Points, in no order, along strands that fork and pass close to each other.
Two points are linked if the straight distance between their rows is under 51.6. Some points are linked to none.
Tavo: [ 21 -10 -19 -14  25 -11   0  -2 -19  -3   2  32  30  -9  -7  -2  -4   2
 -22 -30  39]
basur: [  7  14 -27  19 -12  -5  34 -30 -11 -19  -2   8  -4 -18  -3  18   0  -5
  57  24  15]
zin: [ 20  -2   4  -4  12  -3 -24  24  14 -34  21   3   2  -8 -26  13 -10   0
 -31  22 -21]
Zir: [ -4   9  35  18  19 -16 -25  38  -4  16   0 -15  15  -6  16  -4  -9 -19
  -5 -31 -23]
pokup: [  4  12   0  -2 -25  15  10   0  36  -6  -7  11 -42  20 -20   8  20   0
   5  25   7]
lele: [-15  -4 -13   7 -19  25  23 -39  -7  27 -24  16   1  19  32 -32  17   3
 -12 -13   9]
lofab: [  6  -5  -8   7  -7  10  25   1  14  20 -16  25 -19  24   2   8  16   7
 -16 -13  28]
nipu: [-13 -11   8  10  -8  23  -2  -7  14  25 -20  32  -7  17  25 -15  -5  -6
 -21  -2  16]
tuma: [ -7   5   9 -16  18 -16 -11   5  -7  -6  20 -53  31 -20 -25  -3  -3  -6
  -1  27 -40]
vufa: [ 13 -13  38  -3  -8  20 -15   5   6  28 -15  -8 -16  12 -10 -19  -3   9
 -34  47  -1]
zavu: [-22  -8  10  -4  -9  25 -19   0  22  17 -10  17  -6  20  29 -33  -9  -8
 -29  -2  -8]
Ragap: [ 27  -2   6  16  -7  10   0  12  30  -3  -7  24 -12  13 -12  25   0  -4
  -4  50  26]
tepu: [ 13  33  10  13 -25   4  27  10  47 -13   4   2 -25  30 -21  32  30  -8
  -9  21  26]
pedu: [ -1   2 -19 -15  25   6   4  25  23 -37   9  28  -8   1   4  12   0  10
 -37 -47  18]
gaf: [  6  13  32  -6  -4  -1  -6  18   4  17   6 -41  15   3 -34  -8  11  -8
 -26  53 -27]
kize: [ 10  -7 -18  12  11 -23 -11   5 -32 -10  17   5  20 -11  14  17 -21  -5
  39 -12  -6]
Sodit: [  2  -8   6  22  21 -25 -30  24 -23  -2  15  -3  16 -14  13  14 -26 -10
  33 -20 -20]
fori: [ 17 -11  -2   4  12  -3  -8  15  -4  11  -4  26   4   4  -2  14 -10  -6
  -2  -7  26]
gezet: [-21  -4 -23  25 -14  21  12 -15  18   3 -16  34 -24   4  31  -5   5   4
   9 -35   4]
Leb: [-17   9 -43  -4  -6 -20  22 -15 -22 -27  10  -8 -10  -2  11  -3  10  17
  33 -39 -13]
Noki: [  4  14 -16  -6 -11 -17  21 -10   3   2   3 -12  -3  11  -9  21  13 -10
   9  -5   1]
gesus: [-27  -7 -31 -20   2  16   7 -32  -4 -19   4  15  11  -4  28 -27   2   8
 -18 -45  -4]
zufuz: [  8   5 -12  18  -8   3 -10  27  30 -15  -1  19 -25   1  -3  33  -3  -5
  16   7   2]
Veka: [  6 -21 -10   8 -10  23   8 -27 -29  19 -14  32  10  -7  22 -15  -2  12
   5  -1  26]
soku: [ 16   4  -6  22   5  -7  17  -8  -1 -11  -1   7   2 -26  -9  41 -17 -12
  34  33  21]
nopov: [ -2  13   6 -20 -12  -2   0  -2  22 -21   9 -19 -22   8 -28   1  17  -3
 -15  22 -18]
kibo: [ 12  11  19   9 -13   6  13  -7  26 -14  -3  -1 -26  -7 -31  13   4  -9
   7  57  -1]
tud: [-20   3  15  -9 -14  22   0  -6  28   9 -11   1 -21  18  22 -28   2   2
 -37  -4  -8]
Dil: [  1  -2 -25  23 -17   0   9 -23  -4 -10  -3  17  -4 -11   5  16  -7   1
  66  22   6]
Bavo: [-21   4  17 -25 -19  23   9 -16  26   3 -13 -13 -42  10   1 -38  12  13
 -25   7 -10]
Mef: [  0  -7  19 -14  16   7 -10 -11 -10  30  -9   7  35  -6  17 -38 -13  -9
 -26  -4  20]
pebel: [  2  -2  12   6   3  -3  -5  16   1  17  -6   7  -8   7   6   8  -6  -8
  -9 -14   6]
varu: [ 15 -17 -16  -1 -16  24   9 -17   9  21 -20  29 -13   9  -8   7   7  10
   3  26  36]
Foron: [-10  -3 -10   1 -29  25  12 -30   7  17 -13  17 -46  11 -10 -13  12   8
  40  27   9]
getip: [ 12  23  17  -3  -2 -16  26   6  20 -26  12 -21   2  -1 -34  40  14 -11
 -19  17  11]
pigem: [ 15  18   1  28 -10  -8   2  34  28  -6  -1  15  -9  18  -4  49   7 -19
   9   2  14]
gil: [ -9  -3  24 -20  22   3  -9   9   1   5   0 -10  12  -3   6 -22  -7  -3
 -36 -13  -4]
kobot: [ 13   9  22   0 -14  -7  20  15  14  30   2  -5  -4  43 -12  16  28  -4
 -29   1  30]
mufe: [  2  31  21  34   1 -25 -21  49   9 -20  17 -16  15   4 -20  49   0 -25
  -3  -8 -31]
mobiz: [ 13 -15  37  -6   3  26 -18   6   9   8  -5   3 -11   4  -7 -28 -12  16
 -49  38  -7]
fudel: [  9   2   6 -23  13  -5 -19  13  10 -36  26 -16   6 -11 -36  -3  -5  10
 -44  30 -33]
Nako: [  4 -21 -23 -24  -7  12  12 -33 -49 -10   0  14  25 -18  16 -21   4  25
   5  -4  19]
sevu: [-20  -6  19  35 -18  11  -4  -3   4  37 -18   6 -21   6  38 -11 -11  -3
  25   1 -11]
fuver: [ -7 -23  11  17   0   5 -31   9  -7  -1   2   2 -10 -12   6   1 -23   6
  23  16 -16]
savi: [ 18  -9 -19 -13  24  -1  -6  -3   6 -37  12  17  21 -24 -14  33 -19  -9
   0  19  22]
Tanu: [ -4   1 -44 -21 -10  22  26 -36   8 -13  -8  19 -24   2 -14  -8  25  24
   3 -18  22]
renom: [ 12 -28   0 -16  -7  31   1 -12   6  13 -15  32 -10   5  -8  -5  -3  16
 -23  28  41]
zep: [ -2 -30  -1 -10  14  -2 -37  -7 -23 -26  18   0  24 -29  -6   5 -26  11
  28  19 -15]
kad: [ -5  18 -27 -20   8 -17  22  17  11 -25  14   0  -4  12  -7  25  19   6
 -25 -64   5]
nubo: [ -4 -37  -7 -19  10  17 -36  -3 -10 -38  18  14   8 -34  -3   1 -27  22
  11   7  -7]
dos: [  0   4  34  -6   8   6 -13  27  12  -3   2  -9  -4   6   2 -12  -3   1
 -44  -7 -16]
niv: [ 24  18  12  -8  10 -23  38   0  10 -11  10 -15  13   0 -30  47  13 -11
 -19  17  32]
gugar: [ -6  15  -3   6 -15  -3  33   8  13  16  -7   3 -15  31   4  16  32   2
 -23 -46  13]
vug: [ -1 -14 -21  33 -18   0   0 -10 -22   0  -5  21  -4  -4  22   8 -12  15
  66   4  -1]
zuzo: [ 28  -7  -5   8  27 -24 -24  18  -6 -12  11  24  32 -16 -15  27 -24 -23
   7   6  25]
rizug: [  4  10   5  -3  19 -20  -1   4 -28  16  -2  -2  34  -8  21 -26  -7 -12
 -12 -31  12]
Rabi: [ 22  15   4 -17   3 -19  45 -16  10   3   7 -13  17  12 -29  30  21 -12
 -25  21  34]
fel: [ -5  -7  -5  42  -6  -1   4  -1 -26  21 -11  23   3   3  38  -1 -13  -1
  37 -21   2]
loruk: [-20  17 -18 -21 -11  -1  35 -31 -15   5  -5 -27 -11   4  13 -32  21  16
   0 -30  -8]
Ruv: [ 21  -9  18  -7  23 -17 -19  -5 -20   6   9 -14  43 -19 -22   8 -14 -21
  -1  45   2]
gipa: [-16  -2 -21   0 -21  34  17 -24  15   6 -17  29 -49   4  -3 -13  16  17
  23  -1  14]
zovu: [  6  13  30 -16   4  -7   4  21  -5  34  -4 -49  21  15 -13 -10  14  -9
 -20  -5 -12]
zum: [-10   4  -1  30 -26  -9   8  -4  -7  27 -10  -6 -26   9  17   2   3   1
  56   1 -14]
gib: [-12  12  24  15 -12  -4   2  19   6  27 -11  -9 -14  16  18   8   6  -8
  -8 -20  -9]
Suk: [ 14  -1 -21  10 -16  10  18 -14  19  12 -15  24 -13   9 -11  21  10  -3
  14  34  35]
seres: [  2 -19   7  19 -23  20 -16  -6   9  12 -14  16 -31  -1  -5   2  -9   3
  31  46   6]
kar: [  2   4  -7 -12  -7 -15   7  -9  -9  17   2 -25   2   7  -2   2   4  -3
   7   2  -6]
rukir: [  6  27  43  19   7 -12 -26  55   8  -4  13 -19   7  18 -13  13   4  -2
 -33 -21 -24]
Pugem: [ 10   1  16  13  15   3 -28  43  13 -28  13  14 -14  -4   0  14 -20   2
 -25 -19 -19]
lupo: [  5  24  34   3   2 -17 -16  40   3   4  13 -31  16  23 -21  18  14 -10
 -28  -9 -13]
sizub: [-13 -10 -29  -1  -1  21  14 -33  -8  -8 -10  30  11   1  28 -20   7   6
 -16 -38  11]
koze: [-16  16  43  26 -11   4  -7  28  12  42 -16 -20   1  18  28  -9   1 -22
  -3 -15 -22]
gir: [-31 -10  -4  13   4   9 -19   8  14 -27   7  18 -19 -15  32  -3 -23   7
  14 -33 -21]
zazat: [  2  22  11  -8  -7 -11   7   7  24 -34  16 -20  -9  -2 -34  22  12  -8
 -17  18 -15]
sul: [ 10  10 -35 -11  -2  -6  24 -11  15 -12   3  10  -4   8 -14  25  15  -2
  -2  -5  22]
vubut: [ -4 -19   7  19  28 -13 -43  33 -11 -25  16  15   7 -26  11  13 -34  -4
  22 -22 -20]
Kove: [ 10 -22  21  -4  13  12 -15   2  -2  16 -12  37  10  -2   2 -13 -14   1
 -29   7  39]
lum: [-12  -9   5   2  14 -19 -22   2 -13 -14  17 -34  22 -18  -3  -2 -17   9
  42  19 -46]
denar: [-10  16  -7  23 -16 -21  13 -18  -5 -12   7 -10 -14  -6   2  14  -3  -8
  71  15 -23]
megu: [-24  11   3   7  14 -12 -13  17   5   1   7  -1  11   0  37  -9  -9 -19
  -6 -55 -22]
bero: [-25  16 -10   3  -8  -1  25 -16 -12  13  -8 -17  -2   7  35 -28   8   3
   6 -36 -16]
derus: [ -3   5   8 -24  16 -10 -23  20   0 -21  23 -33  16 -14 -28  -4   0   2
 -26  19 -41]
duga: [  1 -11 -15 -30  -8  12   8 -18  12  -2  -5   6 -16   6 -21  -3   6  13
 -15  18  21]
Pora: [ -1  10   8   2  -7  -2  26  -7  -8  41 -16  -6   1  22  17 -12  16  -5
 -17 -18   8]
kemer: [  5  -9 -34  33 -17  18  20 -20 -20   6 -22  29 -13   4  24   0  16  14
  34 -14  19]
Kozu: [ 17   7 -11  10  -3   5  19  -5  28  -5  -9  18  -9   0 -12  32   4  -8
   8  37  34]
Makon: [  7 -21   4   0  23 -14 -34  -1 -26 -14  20  -6  37 -25  -8   9 -26  -6
  25  26 -15]
Lim: [ 17 -13   1 -33   3   4   4 -10  10   1   1   1   3  15 -25   1   8   4
 -36  32  27]
Gotum: [  3 -25  -8  11   1  26 -25  14   5 -12  -6  39 -15 -16  11  13 -24  11
  17   9  16]
velet: [  8   1  11 -24  -7  -2   9 -33  -3  15  -4 -34  10   0 -25  -6   8  -5
  -5  55   0]
muf: [-17   1   1  16  19 -14 -11  15 -12  -4  10   7  10 -12  31   1 -21 -11
  12 -49 -17]
ded: [ 16 -23  -5  -9   7  15  -7   0  -3   7  -5  27   4   1  -9   4 -11   6
 -14   8  34]
fosem: [ -1  10 -47  24 -20  -9  32 -22 -26 -11 -15   5 -12  13   9   1  30   2
  46 -14   8]
bira: [ 26 -13 -15  10  14 -13 -15   2 -25  -2   8  28  33 -16  -2  22 -22 -16
  26  11  25]
Rizuz: [-16 -16   6   8  -7  -2 -23  -8  -1 -10   6  -8 -18 -12  -4  -6 -13  13
  44  23 -30]
vodu: [  6 -18  28  -8   8  23 -22   3  11   5 -11  31   1   3  10 -25 -18  -1
 -44  14  20]
luvar: [ 20   0 -37  -9  19  -1   8 -13  -4 -34  10  22  27 -27  -5  35 -13  -4
  12   8  29]
fek: [  5 -15  28  24   6   5 -34  25  -3  15  -5   4 -10  -4   2   2 -19  -6
   3  24 -17]
ranok: [  2  21 -12  31 -20 -28  25  -9 -12   6   0 -15  -1   4   8  24   6 -19
  52   6 -10]
topu: [-17 -12  12  -7  14  -1 -25  11 -10  -2  11 -44  12 -19  -9 -20 -13  15
  18  17 -48]
Netam: [-18  -5  33  40   4  -2 -30  33   3  14  -3   0  -9  -6  33   0 -22 -12
  20  -8 -32]
ramav: [ -2   0   2  23 -29   2   8  -9   4  35 -16   2 -31  16   3   4   7  -3
  30  15   3]
luzi: [ -5  -7 -27 -27 -16  19  11 -33   2  -6  -4  11 -22  -3 -15 -12   9  19
   9   8  17]
nusos: [ -4  23 -39 -41  -7 -19  34 -26  -3 -19  12 -23   0  10 -19  -1  28   5
 -13 -30   0]
vazig: [ 29   9  11  17  -9  19   0   6  38 -24   0  19 -24  -3 -24  17  -3   2
  -5  59   9]
kima: [  2   9 -19  13   6 -24   2   4   3 -25  16  -9   6 -15  -4  37  -8 -18
  31  -7 -11]
pese: [-17  -3  33  19  16   3 -30  31   1   7   0 -14   6 -11  23 -17 -17  -9
   1  -9 -38]
Lugim: [  0  -1 -11  13   9 -35  -7  -1 -28 -18  18 -17  25 -11  13  14 -21  -5
  52  -1 -24]
gekup: [-12   1   3 -35  19  10   0 -16 -15   9   3 -21  39  -8  20 -47 -11  -2
 -21 -23  -3]
Numu: [ -4  15 -55 -22  -5   8  33 -27   7 -23  -1  10 -25   6 -15  -2  34  17
   9 -35  11]
vimok: [ -7  -6 -24   8  -7  20  16 -33 -13  12 -20  27  13  19  32 -28  16  -3
 -20 -33  15]
Fisun: [ 13  21  10  28   4 -31 -14  43   8  -9  12  -3  15   9 -10  52  -1 -30
   8 -21  -8]
vamo: [ 22 -12   8   8  30 -28 -42  29 -11  -9  14  14  27 -21 -14  15 -23 -21
   4  -1   5]
Dusur: [-27  -7  19  36  -8   8 -16   7   7  20  -9   5 -13   1  41  -8 -18  -7
  25 -11 -24]
galim: [-17 -10  26   7 -14  12 -10  -7  -2  32 -13 -29 -22  -3   8 -28  -2  12
  28  26 -24]
Kufer: [-26   2  17   6  17 -14 -23  36  -7  -8  18 -50  14 -21   2  -8 -10   5
  22 -18 -63]
firel: [-17  -3   6  29 -28  16  13 -16   5  38 -25  13 -34  13  24 -11   3   1
  17  -1   4]
fik: [ -6  -4   7 -21   9  15   1 -18 -20  26  -6 -12  40  -2  24 -53  -8  -6
 -15  -7   6]
tobud: [  5  20  28 -15  10 -20  -8  29  -1  16   7 -46  30  17 -24   5  15 -11
 -25  -6 -13]
dem: [ -9  15 -49  -9  -5  -9  29 -16  -5 -24   7   1 -21   1   0   2  24  11
  18 -45  -3]
viv: [-10  13  12   1  16 -22 -21  36 -10  -3  20 -44  19  -8  -8  11  -1 -11
   8 -19 -44]
Bor: [-12  -8 -41 -20   3   0  -1 -21  -6 -50  21   8   0 -22  -4   4  -8  22
  36 -17  -6]
kika: [ -4   4   0 -25   8 -14  -2 -13 -11  -1  14 -54  21 -11 -16 -11   3  -2
   9  21 -29]
Lod: [  4   5  10  -6  22 -25 -26  25 -10  -6  18 -28  26 -10 -14  14  -5 -16
  -5  -2 -26]
zifer: [  6  10 -44 -28  -3 -11  36 -29 -20 -11   1 -11   6  11 -13  -4  25   8
 -13 -21  15]
dof: [  0 -11   3   6  -1  17  19  -9  13  25 -17  35  -6  21  10  -7   7   1
 -33 -11  35]
kepu: [ 20  -7  14  22   7   6 -22  41  19 -13   0  28 -19   4   4  18 -17  -1
 -13  -4   1]
Daga: [-12 -11   4 -31   5   6 -13  -8  -2 -13   5 -24 -10 -12 -10 -19  -3  17
 -10  10 -19]
bofed: [ 17   8 -18 -29  15 -24  15  -9 -28   6   6 -12  30   7  -8  -3   6  -5
 -19 -16  17]
gekem: [-31   0 -12  14 -26  21  13 -32   5  25 -18   9 -10  18  38 -38  11   3
  11 -17 -13]
Lik: [ -8 -34   7   9 -10  32 -22  -6  -4   3  -8  32 -11 -21  19  -6 -23  16
  17  18  12]
zuzat: [  9 -20 -27 -18   6  20   8 -26 -34 -13  -1  33  26 -18  12 -13   0  17
 -11 -26  27]
lata: [  3  16 -35  22 -15 -22  29  -9 -27  -5  -2  -4   0  10  11  12  12  -9
  40 -10   0]
denik: [-14  31 -19 -13 -17  -6  45 -20 -14  16  -9 -34 -11  19  13 -21  37   6
 -10 -42  -8]
piz: [  8  -6  12  10 -24   4   1  -4   4  39 -17  -1 -24  19  -4   4   7  -2
   9  31  10]
bafu: [  3  -6  19 -12  34 -14 -32  25   8 -26   9  23  20 -18   4 -17 -20  -6
 -43 -30  10]
mitu: [ 17  -1  23  -1  30 -10 -29  40  10 -25  16  16   7  -6 -10  -1 -15  -1
 -40 -19  -2]
fugit: [-37 -20  13  -5 -18  34 -17 -27  10   0  -8   9 -17  -8  26 -39 -12  19
  13   9 -15]
gid: [-12 -14   7 -25  26   9 -34   9  12 -32   9  24  17 -13  13 -27 -23  -3
 -46 -24  -3]
zut: [  7  -7  32  11   4   6 -31  29  -4  15   3 -11  -4  -3 -12 -10 -10   3
 -18  37 -30]
sal: [-23 -17  23   0 -18  24 -14 -24   0  19 -14  -9 -31  -6   1 -33  -4  20
  32  36 -14]
mizo: [ -7  -1 -19  -3 -13  25   9  -2  26  -9 -11  24 -44   2  -2  -1   9  17
   3  -6  14]
gizi: [  0  10   9 -16 -22   9   2  -4  24 -11  -2  -7 -39  16 -26  -8  16   4
  -9  25  -8]
karug: [-11  -5 -38  -6  -7 -12   7 -20 -21 -34  15   3   4 -13   7  -1  -8  19
  49 -17 -12]
dugo: [-22 -22   8  23  13   6 -32  19  -1 -22   6  22  -8 -21  30   4 -36   5
  24 -22 -22]
rakog: [  1  10  -7  18  12 -38   7  -3 -20 -30  22 -23  23 -22   5  32 -18 -17
  46  -1 -22]
Rivu: [ 11  21  -1  36  -4 -22  -1  40  17  -7   5  10   4   9  -2  61  -1 -29
  25 -17   1]
Kapas: [  2   0   0 -27  -2  -7   4 -31 -13  10   3 -42  17  -5 -18 -14   4  -2
  11  39  -9]
sogaf: [-14 -16   3 -19  22   9 -24   4  -1 -28  11   7   2 -20   9 -14 -24   8
 -21 -19  -8]
gira: [-13  10  28 -22   3   9  10  11   8  27  -8 -49   9   8   4 -28  10  -5
 -30 -11 -18]
Bobo: [-20   3 -16 -25  17   2   1 -17 -14  -7   6  -4  29  -6  27 -36  -6   0
 -18 -39  -7]
munun: [-12   7  42  22 -11  10  -6  25   6  47 -16 -38  -2   9  17 -18   0 -13
   4   3 -30]
Fen: [-21   4  -9  23 -15  11  17   0  22  16 -16  24 -25  15  26   1   8  -5
  -8 -34   2]
Daf: [ 18  -4  -5 -25   5 -10  16 -17   4   2   7  -3  16   9 -24  14   7  -9
 -22  25  26]
tizal: [  0  27 -24 -17 -26 -11  45 -29  -8  15  -8 -20 -15  27 -13  -4  44   1
   4 -11   6]
pubi: [ 17  -8 -10  -7  23  -5 -20  19  12 -41  18  13  11 -14 -20  25 -17  -9
 -13  18   2]
Pof: [ 23 -11 -13  14  10   3  -4  -4  -4  -5  -1  26  19 -18  -2  32 -21 -14
  28  32  28]
Tunum: [ -2  26  30  28   4 -18 -33  58   0  -7  14 -17   5   7  -8  24  -3 -12
 -11 -26 -36]
favi: [-12  -5   1 -39  18   0  -6  -3  -3  -8   7 -26   5  -9  -3 -16  -4  10
 -29 -15 -11]
Ges: [ 14  13 -29  -6  -5  -3  36  -8  29  -4  -1  11  -5  22 -16  29  32  -1
 -11  -1  34]
naz: [ 17  -7  35   2  29 -23 -31  31  -3  17   0   6  28 -13  -8 -15  -9 -11
 -33  -5  13]
bep: [-17  18  -2  13 -22   4  33  -6  16  23 -16   5 -25  26  16   4  31   1
  -9 -41   3]
gemip: [  9  -1  -7  -5  -8   1  27 -13  -9  32 -14   2  -5  22  -1   1  17   5
 -16  -8  22]
nufus: [  3 -14  10  -1  -2   4 -17 -11   2 -10   5 -11   2 -16 -23   3 -10  -5
   7  58 -12]
dizim: [ 12 -18 -19  -8 -12  16  13 -30 -46  11 -12  17  18  -5  12 -15   5  15
   5   6  29]
buti: [-10   7 -26 -12  18  -5  16  16  15 -24   6  18  -5   1   8  15   8   4
 -29 -66  10]
Peb: [ -9  -6 -27  32 -13  22  21 -24  -7   3 -23  32 -10   6  35  -8  11   5
  13 -34  10]
Zon: [ 21 -13  21 -27  23  -7 -24   7 -11  11   2  -2  26  -5 -24 -14  -7  -1
 -34  24  16]
zezu: [ 13 -16  30 -21  13  22 -16   3   7   0  -5  12   0   4  -5 -28 -12  10
 -55  24  12]
nudul: [ -3  20 -28 -35   3 -24  22  -2   0 -22  19 -23   4  10 -14  17  20   0
 -18 -42  -3]
meti: [ 12  -2 -13 -14  25  -2 -11  35  17 -41  15  22  -7  -2  -6  20  -7   5
 -28 -34   9]
Kap: [ 19   2  -1 -24  29 -28   2   4 -15   8   7   6  30  -1  -8  -8   3  -3
 -35 -31  30]
navi: [-18  -7   6  13   1 -15 -23   3   3 -25  17 -18  -5 -20 -12   5 -14   3
  44  28 -45]
kugog: [-12   2 -10   9 -10   1  18 -16 -22  20 -10  -6  -6   6  24 -14   5   9
  14 -19  -1]
kat: [ 20  -9  13 -18  25 -17 -24   3 -22  14   7 -10  33  -9 -16  -8 -11 -10
 -11  13   7]
tuz: [  4  17  42  10   3   3 -19  40  16  -4   9 -13  -5  15  -6  -3   3   7
 -45 -13 -25]
feno: [ -1  -8  -5  36 -18 -11  -3  -2 -16  17  -3   3 -12   3  19  11 -12   0
  60   8  -9]
Dapo: [  1  22  -1   4   4 -15  32  -1 -18  31 -14  -4  19  25  23 -15  27 -13
 -24 -42  12]
tikov: [-35  -6   5   1 -18  21   3 -31   6  15 -12  -3 -20  -1  28 -38  -3  15
  18  -2 -12]
saka: [ -8  13  19 -24 -15   5  22  -6   1  40 -14 -53  -2  13  -2 -27  19   3
 -11  -2 -12]
kur: [  9  -9  13  -1  25 -17 -14 -10 -22 -11  16 -25  39 -30 -18  13 -21 -13
  12  45 -13]
Riguv: [ 15  -4  13  14  -1  17  -5  29  29  -8  -4  30 -27  14   8   9 -10   9
 -23  -3  12]
lur: [ 20  25   4   9 -22  14  11  12  48 -16   0  15 -35  23 -17  19  21   2
  -5  28  15]
milaz: [-11  33 -19  -8 -30 -10  42 -21  -8  17  -9 -24 -24  27  -3  -8  43   6
   5 -35  -5]
Bula: [ 19 -11 -37 -11  21   9   8 -11 -21 -13  -2  42  22  -9   2   4   4  12
 -12 -31  40]
kun: [ -3 -19  10 -14   1  10 -27  -5  -5  -3   5 -15  -8 -12 -15 -16  -9  13
  -5  37 -17]
Muma: [  5  23  38  12 -15  -5   4   9  13   3   5 -29  -3  -1 -38  10   9  -6
 -18  61 -27]
pota: [ 16 -20 -19  14 -10  28   7 -16 -16  21 -19  41   0   0   9   8   4  10
  11   6  38]
Gunek: [ -8 -27 -26 -33   5  11 -21 -18  -6 -49  21   9   8 -35  -8   0 -16  25
  24   0  -5]
Sim: [ -1   3   5   6  27 -22 -16  11 -25   6   7   0  30 -19  24 -15 -22  -9
   6 -37  -2]
gepe: [-27 -31  18   8 -12  31 -26 -13   5   2  -8  18  -8 -16  31 -25 -25  15
  16  16 -13]
budog: [ 12   4  12  -1  15 -19   0  -2 -14  34 -12  10  43   0  16 -38  -2 -13
 -29 -23  29]
barol: [  9  22 -18 -19 -20 -14  48 -32   5  13  -4 -18  -5  25 -23   7  37  -4
 -10   9  20]
lom: [-33 -14  -7 -12   4  17 -14  -6   8 -27   6  10 -11 -16  23 -16 -19  12
  -6 -26 -17]
Suzik: [ 14  11 -42   1   9 -15  24 -16  -7 -30   9   7  16 -20  -4  33  -4  -7
  25   1  17]
pasam: [ 12 -10 -21  13   5  16 -25  24  20 -20  -5  35 -21 -10   5  25 -16   7
  17   9  15]
Barod: [-19  -1  18   1  12  -6 -20  31  -9   9  15 -54  17 -16 -16 -16  -6   6
  12  12 -58]
toter: [-19   7  15 -26 -17  14  13 -21   8  23 -11 -34 -27   9  -3 -34  17  11
 -12   7  -9]
kobor: [  5  15 -38   9  -5 -16  36 -29 -22 -33   4  -1  12 -16   0  16   1  -5
  41   8  14]
teni: [ 10   1  33 -13  11   3 -20  27  -2  15   5 -27  12   1 -24 -19   0   3
 -36  32 -25]
fal: [  3   7  22 -16 -17   3  10 -25  15   9  -3 -25 -17   6 -32  -7  17  -6
  -6  63  -2]
kenon: [  4 -15 -31 -29   5   6  -4 -13   0 -26   7  11   3 -13 -11   8  -8  11
  -1  -6  16]
dubif: [ 16 -13  27   2 -12   7 -10   5   8  28 -14  -3 -13  19 -12   0   1  -3
 -16  47   9]
vorat: [ 11  28 -10   5 -14  -4  46  -3  35  -3  -1   5 -10  19 -20  38  35  -5
  -3  10  35]
tosos: [  4 -16  14  11 -13   8 -21  -6   5   5  -5  -3 -12  -6 -15   4 -10  -4
  20  60  -7]
Luk: [ -2  19   3   3   4 -10  33   1   4  22  -3   8  11  30  12   1  32  -5
 -40 -52  21]
vebo: [  8   7 -24 -35  12 -10  27 -19 -33   1   1 -13  23   8   0 -17  15   7
 -28 -27  20]
luvu: [  8   4  36  12  27 -27 -30  39  -9  24   0 -13  32 -17   1 -15 -14 -18
 -12 -19  -5]
dupu: [ 11  -6   7  -2  36 -29 -39  28 -15 -20  24  -6  34 -24 -16  14 -21 -20
   0   1 -18]
Bip: [ -2  -4  -3 -13   4  -2   5 -12 -25  17  -1 -14  10  -2  11 -14  -5   6
   2  -7   3]
ramim: [-10  -5  35  16  -8   8  -6  13  -7  45 -15 -44  -3   2   6 -22  -2  -1
  21  23 -29]
gisiv: [  0  -4 -34  16 -24   5  24 -29 -31   2 -14  11  -9   7  10  -7  16  12
  40   0  14]
det: [ -9 -13   7   3 -28  21  -6 -28   6  14  -9   5 -35   2 -13 -16   0   7
  42  47   0]
gapi: [ -2  -5  -4   0  -9  24   6  11  31  -8 -11  27 -36   9   7  -2  -2  13
 -22  -8  14]
keru: [  4  25  36  11 -18   1  15  -3  20 -12   1 -21 -26  -6 -40  13  14 -10
   2  55 -15]
patu: [ 16  15 -30  12   8 -12  29  16   6  -2  -2  21   1  24   3  33  30   0
 -10 -54  25]

A fork is a point with three links. Follow the links from the first point to the second and name the forks in between, in order.
tuma; Netam => ramav
navi; Veka => varu
keru; gib => varu ded
saka; gil => rukir
feno; galim => ramav ded
renom; gapi => ded det
dizim; kun => varu ded det
dugo; ramim => det
Foron; Kove => det ded

Follow the links from the first point to the second, and from the first to the third. Name the last point that the two ways share.
vufa; vebo; kun => ded
Veka; mizo; zum => ded
Ragap; Tavo; mobiz => varu
seres; pigem; nipu => rukir
Muma; bofed; fori => varu
gir; kun; galim => det
favi; ded; gapi => det
kun; Lik; tud => rukir

Name the points in between on the shortest way along the links from the first point to the second, in order.
zep; gizi => nubo Gunek Bor karug Leb dem Numu Tanu luzi duga Lim Daf Rabi niv getip zazat nopov
kar; barol => Bip kugog bero loruk denik milaz tizal
vimok; zufuz => lele gekem tikov fugit gepe Lik Gotum pasam
seres; lupo => tosos nufus kun Daga favi gil dos tuz rukir
